Points on a hilly landscape, in no order, each with its height.
From any point a ball rolls to the lowest of the 2 points nearest to it. It stops when none of these is lower. Distance is the straight distance between rows; heights are no part of it.
J_393 (h 80.0): [-25.8   1.8   7.3 -15.1  -3.4  -8.4 -11.8   7.2  -4.6   5.5  -9.3  -7.5
   4.1  -5.3  11.0  -3.5  -7.3   4.5   7.0  38.6]
J_40 (h 62.6): [ -3.7  -7.9  17.7   6.4  27.4  22.9  12.9 -31.0  14.2 -33.9 -32.5  11.0
  10.4  23.1  52.6  51.7  15.3  -1.6   0.7  16.3]
J_240 (h 45.4): [ -7.5 -35.1  18.0  13.8 -43.5   2.5  56.9 -30.1  -9.5  -2.0  23.2   4.7
  24.6 -25.4 -25.8   1.7 -10.1 -27.2  18.2  20.0]
J_413 (h 71.5): [ 23.5   9.7   0.1   1.2  10.0  -1.8  -0.6  16.1  33.0 -13.5 -29.5 -19.8
 -31.3  24.3  -3.7   2.4  27.9  38.8  -9.6  -9.0]
J_164 (h 18.1): [ 12.4 -16.0  37.0  21.6  13.6  16.9 -37.1  -6.7  -9.9 -23.0  14.1  31.9
   5.9  13.0   8.8  -3.7  -2.4 -29.4  16.2 -56.6]
J_845 (h 83.8): [ 28.9   7.4  -3.6   2.3 -17.6  15.9  12.3 -11.4  11.6   6.6  -0.6 -19.4
 -23.7 -19.3 -61.2 -17.2  21.8 -19.0   4.5  -7.3]
J_299 (h 54.7): [ 26.6 -10.8   8.6  14.3  -8.5   1.9 -28.8   8.3 -20.2   3.1  48.4  28.9
 -16.1  -3.2 -19.6  -6.7   2.7 -31.6  10.1 -44.4]
J_776 (h 52.5): [  0.2  -2.7   8.0   1.5  30.3 -16.0  11.9   8.3  31.8  -7.7 -27.8   2.8
 -18.9  -3.2  50.7  33.8  14.6  49.5  -5.8  -7.9]
J_430 (h 68.0): [-41.6  25.4  15.1  -3.7  22.3  -6.7 -15.9  -6.6  -8.4   2.0   6.7   7.4
  -7.4 -13.4  20.7 -12.9  -6.9 -40.1   4.0  17.7]
J_476 (h 67.7): [ -5.9  -3.8  21.4  -4.1  15.8  -1.5 -19.5  -2.4  -6.7  -5.2  10.1   1.4
   2.4   3.1  17.3  -6.0  10.1 -36.5  10.0   0.6]
J_467 (h 30.3): [ -4.6 -28.4  32.0  19.7 -41.1  19.0  13.8 -26.1 -19.2  -2.3  21.2  -1.8
  32.5 -26.8 -23.5 -11.5  -3.3 -32.1  34.2  -1.4]
J_507 (h 50.4): [ 38.8  -8.6  17.2  16.5 -12.5   4.5 -25.8  24.1 -10.1  -5.5  24.0  32.1
 -44.0   3.0  -7.2  -4.5  31.9 -24.2  12.1 -49.2]
J_656 (h 36.5): [-28.5  30.1 -39.0 -28.8  13.7 -12.5  -1.2   5.1  -3.3  -1.9  -8.0   2.6
  15.3   4.9  -7.2   2.4 -24.9  11.7 -23.6  27.7]
J_857 (h 58.5): [ -2.0 -10.4  10.6  -9.0  -5.1   4.6 -27.2  -1.3 -27.9   1.8  38.5  30.0
   8.5 -12.0 -16.2  -3.2 -17.2 -44.2  13.6 -29.9]
J_531 (h 32.9): [  5.2  -3.6  20.9  12.4  34.1   2.9 -25.6   2.9   9.7 -20.7  13.2  32.3
 -18.7   9.8  26.8   8.2  16.5 -37.0   7.8 -42.1]
J_625 (h 48.2): [  3.5   0.6  10.9  10.1 -32.7   0.2  -2.3  12.2   4.6  19.8 -22.4 -13.3
 -31.3 -17.9 -29.1 -21.9  15.5  25.5  18.1  12.2]
J_874 (h 64.8): [ -2.4  25.4  -6.8  35.4   9.0 -16.6 -13.4  24.0  10.9  -6.1 -21.5 -14.7
   6.8  27.5  27.1  -4.5  11.1  53.7 -14.4  20.8]
J_774 (h 53.3): [ -2.0  13.0   9.7   8.1  28.1 -27.6  -5.9  20.0  27.4   7.3 -30.2   7.1
 -23.4   4.3  28.6   1.4  14.3  57.1  10.9 -17.3]
J_580 (h 52.8): [ -2.0  23.9   8.8  13.3  26.1 -32.0 -14.5  24.5  11.4   9.8  -4.8  -2.3
 -25.8  -8.2  18.1 -31.3  17.0  12.1  -6.0 -12.0]
J_498 (h 67.8): [  9.0 -14.4  17.0  -8.2  31.1  21.4  -7.6 -29.0   9.9 -26.3 -23.0   3.2
  16.3  25.3  16.3  24.9   9.6 -11.7  10.5  -9.2]
J_971 (h 26.7): [-22.4  35.5 -12.0  10.8  24.5 -30.4 -10.9  13.1   5.2  20.2  -7.6  -0.6
   4.2   4.7  12.4 -19.1 -14.9  47.0   9.5  11.1]
J_161 (h 69.3): [ 14.7 -12.6 -27.5 -51.7 -12.2 -10.5  24.0   9.7 -14.7  15.9  22.7  -9.0
   2.0 -14.7  -3.6  -3.2 -11.0   0.4 -12.0  10.5]
J_156 (h 59.6): [ -7.4  -6.0  -4.7  17.0  12.5  16.7  -8.8  -7.7   3.9 -30.6 -31.4   0.0
  13.6  39.4  43.4  42.1   9.9   8.9 -18.0  27.5]
J_4 (h 42.6): [ -3.4 -14.1  -4.1  44.9 -31.2 -15.9  69.8  -6.9  24.3  13.0   4.2   3.8
 -29.0 -44.6 -38.0 -22.7   3.5   2.9  -7.9  14.6]
J_769 (h 84.8): [  0.2  17.4  -1.2 -11.2  39.6  22.8   4.3 -29.3 -21.4 -15.6  -2.3   0.6
  37.0  22.7  47.7   7.4 -11.3 -39.0 -16.3  15.1]
J_305 (h 75.7): [-32.9   0.1   3.1 -30.5  10.2   5.2  -6.3  -5.1  -9.2  -4.9 -26.6  15.6
   6.3  10.9  42.9   7.5 -12.0  -6.1  -2.5  36.6]
J_695 (h 79.9): [-27.2 -20.8  23.5 -20.9 -22.4  -1.0  -8.2   1.4  -8.8  11.4   2.3   4.8
  -3.2 -19.9 -13.0  -9.1  -2.4 -19.0  27.4  26.9]
J_910 (h 61.8): [-16.5   0.1   3.9 -12.9  -0.7  -4.5   1.8  -8.1 -26.8  -3.0  51.8  19.6
  20.8 -20.6   9.5 -12.2 -20.0 -57.0  -0.2 -15.3]
J_966 (h 52.7): [-20.3  -3.0 -33.9  -6.8 -35.5  16.4   4.2  12.1 -19.6 -20.9   4.5 -13.4
  45.7  29.6   4.7  26.2  -5.8  -0.7 -37.1  29.6]
J_521 (h 72.8): [ 16.7 -24.6  -9.1 -52.8 -21.0   5.7  18.9  -6.2 -21.6  23.1  33.5   1.3
   7.5 -21.2 -14.5  -6.8 -11.1 -26.2   3.6 -11.9]
J_675 (h 71.9): [-20.7 -12.5  25.5 -13.9  25.5  11.5 -14.2 -10.6  -6.4 -11.6 -14.3  17.1
   0.6   9.2  49.3  13.9   1.8 -34.1  13.3  12.2]
J_884 (h 23.5): [ 33.4 -33.4  18.8  34.4 -38.9  32.6  16.5 -30.8 -21.4  12.7  24.8   1.8
  11.7 -41.8 -38.8 -14.8 -18.4 -20.1  15.1 -45.7]
J_198 (h 27.7): [-12.4  15.8 -22.4  16.8  32.2  -5.5  -6.9   8.6   5.0  -1.2 -31.0   3.7
   4.0  26.7  48.6  30.7 -16.0  40.0 -25.0  15.5]
J_192 (h 83.2): [  9.3  -5.1 -21.0 -23.6 -23.6  13.5  21.5 -16.3  -6.6  -7.4  15.2 -17.0
  27.6  -1.8 -38.8   8.5  -9.4 -15.3  -4.6  12.1]
J_747 (h 67.9): [ 15.6  22.6   4.4  27.3 -11.0  -5.1  -3.8  26.5  19.2  -6.5 -40.1 -10.0
 -15.1  26.6  -0.6 -10.9  25.6  60.1   3.0   1.4]
J_153 (h 41.7): [  8.0 -11.9   5.6 -12.3  50.4  -7.4  -3.4  -5.6  19.4 -10.5  -2.3  15.1
 -22.5   5.3  39.5  30.0   8.0 -19.8  -6.8 -28.5]
J_400 (h 63.0): [  9.3  -1.7   9.0   1.4  -1.1 -12.8 -20.0  16.1  -2.5   8.5  14.4  -6.2
 -23.0 -16.2  -8.0 -19.5  10.9 -20.8   4.9  -7.9]
J_894 (h 23.1): [-13.4  15.3 -43.6  18.2  15.2  -7.8 -19.1  21.9   4.0  13.2 -16.2   4.8
  15.3  39.3  21.1  23.0 -26.4  56.4 -26.2  -7.9]
J_846 (h 57.8): [  7.9  -9.9   7.7 -15.4  22.2 -21.8 -11.8  17.4   8.8   9.6  -4.2  -4.7
 -30.9   2.9  16.1  -5.4   7.9  10.5   0.2  -4.3]
J_90 (h 86.4): [ 13.7  13.5   3.0   9.0  51.9   8.3  -5.1 -14.8   0.6 -23.3  -4.5 -12.1
  12.7  24.9  48.2   8.4   8.1 -24.1 -18.6  10.0]
J_526 (h 56.5): [ -5.9  -4.3 -15.2  12.3  -9.7  24.0 -20.3  -0.1  -7.6 -30.0  -9.9 -15.6
  36.4  44.8  12.2  29.8   5.2  -4.8 -27.2  30.1]
J_339 (h 74.5): [ 20.2 -15.3 -14.5  -9.4   4.3   9.2  -3.6  11.5  29.8 -18.4 -26.5 -13.4
 -18.8  36.5   3.0  39.5   6.6  40.3 -16.9  -0.8]
J_371 (h 40.0): [-17.3  14.8 -16.0 -12.9  -4.2 -19.6  -1.5   3.2   5.9  17.9   1.5  -6.9
 -16.7 -28.3 -49.7 -15.0  -8.0  -4.6   0.9   7.5]
J_989 (h 22.4): [-29.1  25.5 -18.4 -28.5  22.1 -24.0  -4.1  10.0   3.9  10.8   2.8   3.8
  -9.5 -16.0  -6.5 -11.0 -18.5 -10.4 -14.1   5.2]
J_335 (h 47.6): [-13.1 -12.7  10.2  -6.5  41.0 -10.2  10.7  -4.6  23.7  -3.9 -21.3  19.0
 -24.6 -14.2  61.7  41.7   4.8   9.0   0.3  -9.0]
J_998 (h 13.2): [ -5.3  29.9 -26.7  18.5  23.0 -16.0 -14.2  15.8  19.0  14.4 -14.3  -0.7
   5.6  29.0  -0.5   0.8 -11.8  69.6   8.5 -11.7]
J_572 (h 41.8): [-15.7  15.6 -30.1  18.4 -19.9 -17.6  -4.0  22.7  -6.1  12.7   7.9 -13.9
  25.9  13.9   9.9  -0.1 -20.8  50.1 -20.6  21.1]
J_433 (h 82.7): [  0.1   6.4 -13.3 -24.1  15.2  11.5   5.6 -17.5 -13.1 -16.3  11.0 -11.9
  38.4  13.2  10.7   4.4  -5.9 -22.2 -15.6  18.9]
J_570 (h 62.0): [ -1.6 -18.3  21.3 -11.4 -17.5   1.4 -16.4   5.2  13.9  14.5 -23.8   5.9
 -53.5 -10.0 -27.2  -7.3  15.4   4.3  25.5  -5.2]
J_368 (h 62.3): [ -0.3  10.5   4.9  25.8   2.9   2.2 -11.8  11.3   6.5 -23.7 -17.9 -19.2
   8.4  33.5  31.8   8.0  23.8  20.6 -17.6  36.2]
J_591 (h 76.1): [  8.3 -14.9  -6.7 -44.6   2.9  17.7   4.8 -17.8 -24.8   4.3  19.3   7.8
  36.0 -10.5 -18.4  -8.3 -20.3 -35.8   3.3 -24.0]
J_756 (h 79.8): [ 23.8  -6.6  -6.4 -24.0  12.7  12.5  -1.8 -16.0  -2.4  -9.6   9.8 -18.6
  20.2   4.7 -20.3   1.1  -6.0 -23.9  -0.5  -6.3]
J_372 (h 35.1): [ 46.2 -17.6  17.2  21.9 -35.0  34.3   7.8 -22.7 -14.4  12.1  11.1 -16.9
 -19.0 -21.6 -32.0 -19.4  15.8 -18.1  17.2 -36.2]
J_780 (h 47.9): [-32.1   5.9 -28.6  -0.4 -18.4   5.4 -13.9  20.3 -13.8  -5.3  -8.9  -0.3
  32.7  24.3  19.7  14.4 -15.1  23.7 -30.9  39.0]
J_177 (h 35.5): [-29.1  39.0 -17.3  36.2  -2.0 -22.6  -9.2   9.9  -4.5  22.3  10.0   3.1
  33.4  15.9  16.0 -16.9 -19.4  57.2  15.3  15.7]
J_420 (h 59.4): [ -6.4  -1.2 -35.7 -22.2 -29.9 -23.7  35.7  14.1  -2.9  29.0  15.5  -6.7
   1.2 -23.9 -27.8  -2.8 -30.2  40.6  -9.3  15.6]
J_24 (h 78.9): [ 34.8   4.6   6.8  -0.3   7.3  17.0  -7.5  -9.4  13.3  -6.0  -2.9 -13.9
 -20.8   7.4 -42.7  -9.3  22.4 -22.0   4.7 -34.5]
J_678 (h 73.6): [ 28.3  -5.1  26.5   0.8  26.1  18.8 -12.3 -22.2  17.2 -24.2 -16.7  -8.0
   9.6  24.0 -16.2   3.7  18.5 -17.7  14.8 -39.3]
J_83 (h 50.8): [  0.7 -25.8  -0.9  21.9 -41.3 -10.9  61.8 -18.1   8.0   3.8  18.3  -5.4
  -8.5 -29.8 -23.5  -2.5  -6.5  -6.3  -2.4  24.1]
J_744 (h 72.2): [ -0.6 -32.0  18.8 -30.2 -27.9  21.0 -13.0  -6.5  -7.6  15.1  -6.7   3.3
 -23.5  -8.2 -28.7   4.1  -0.2 -13.3  30.6   4.8]
J_125 (h 4.9): [ 12.1 -25.3  33.2  18.7 -25.7  30.0 -17.7 -18.1 -20.6   1.1  13.3   8.0
  28.0 -17.0 -36.1 -18.9 -14.6 -26.5  23.5 -37.3]
J_91 (h 23.7): [  4.2  12.9  -1.6  33.6 -40.4  -4.3  33.4   3.6   9.3  11.6  -3.0 -12.9
 -25.2 -42.4 -41.2 -26.9  22.1  15.2   4.4  14.6]
J_836 (h 86.6): [ 15.8  -1.7 -12.4  -6.2 -20.4   5.0   7.8  -2.3   9.3   2.0   2.6 -28.5
  -5.7   0.8 -40.8   2.8   1.0   5.0  -8.9  15.9]
J_246 (h 64.7): [-34.0  22.4   1.9 -22.3  10.0   2.8   5.1 -17.7 -21.5  -5.0  22.6  12.7
  21.5 -11.7  21.7 -12.2 -15.2 -54.6 -11.5  12.9]
J_913 (h 51.9): [ -8.0  16.2 -18.5   5.2 -18.7 -26.3  23.5   5.3  10.5  31.6   6.0  -7.5
 -12.0 -39.0 -50.5 -18.0 -21.0  34.4   2.2   2.3]
J_554 (h 64.6): [-15.5  -5.8 -25.7 -34.0 -27.8 -26.7  52.0  10.3 -12.8  10.4  22.2   8.5
  21.9 -19.2  -2.1  -0.8 -18.1  16.1 -19.8  26.1]
J_146 (h 43.2): [ -2.4  25.0   4.5   6.5   7.8 -23.8 -10.4  26.3  17.2  18.4 -25.9  -1.4
 -23.6  -6.2 -13.0 -28.6  13.9  42.4  17.4 -12.2]
J_108 (h 43.7): [ 47.4  -2.6   6.5  21.7 -20.0  13.5   0.2   9.5 -11.2  10.5  21.0  -2.3
 -29.2 -14.9 -22.2 -25.8  29.0 -30.7   6.3 -42.7]

Call two points neighbours if one is among the 2 nearest of the other. Go from one point of each pair to the other, from neighbour to neighbour, staying as low as possible. Name the highest point that can't be avoided.
J_164 and J_146: J_774
J_989 and J_998: J_780
J_91 and J_164: J_299
J_125 and J_91: J_83

Where does a ball stop that starts at each point below?
J_246: J_125
J_591: J_989
J_526: J_998
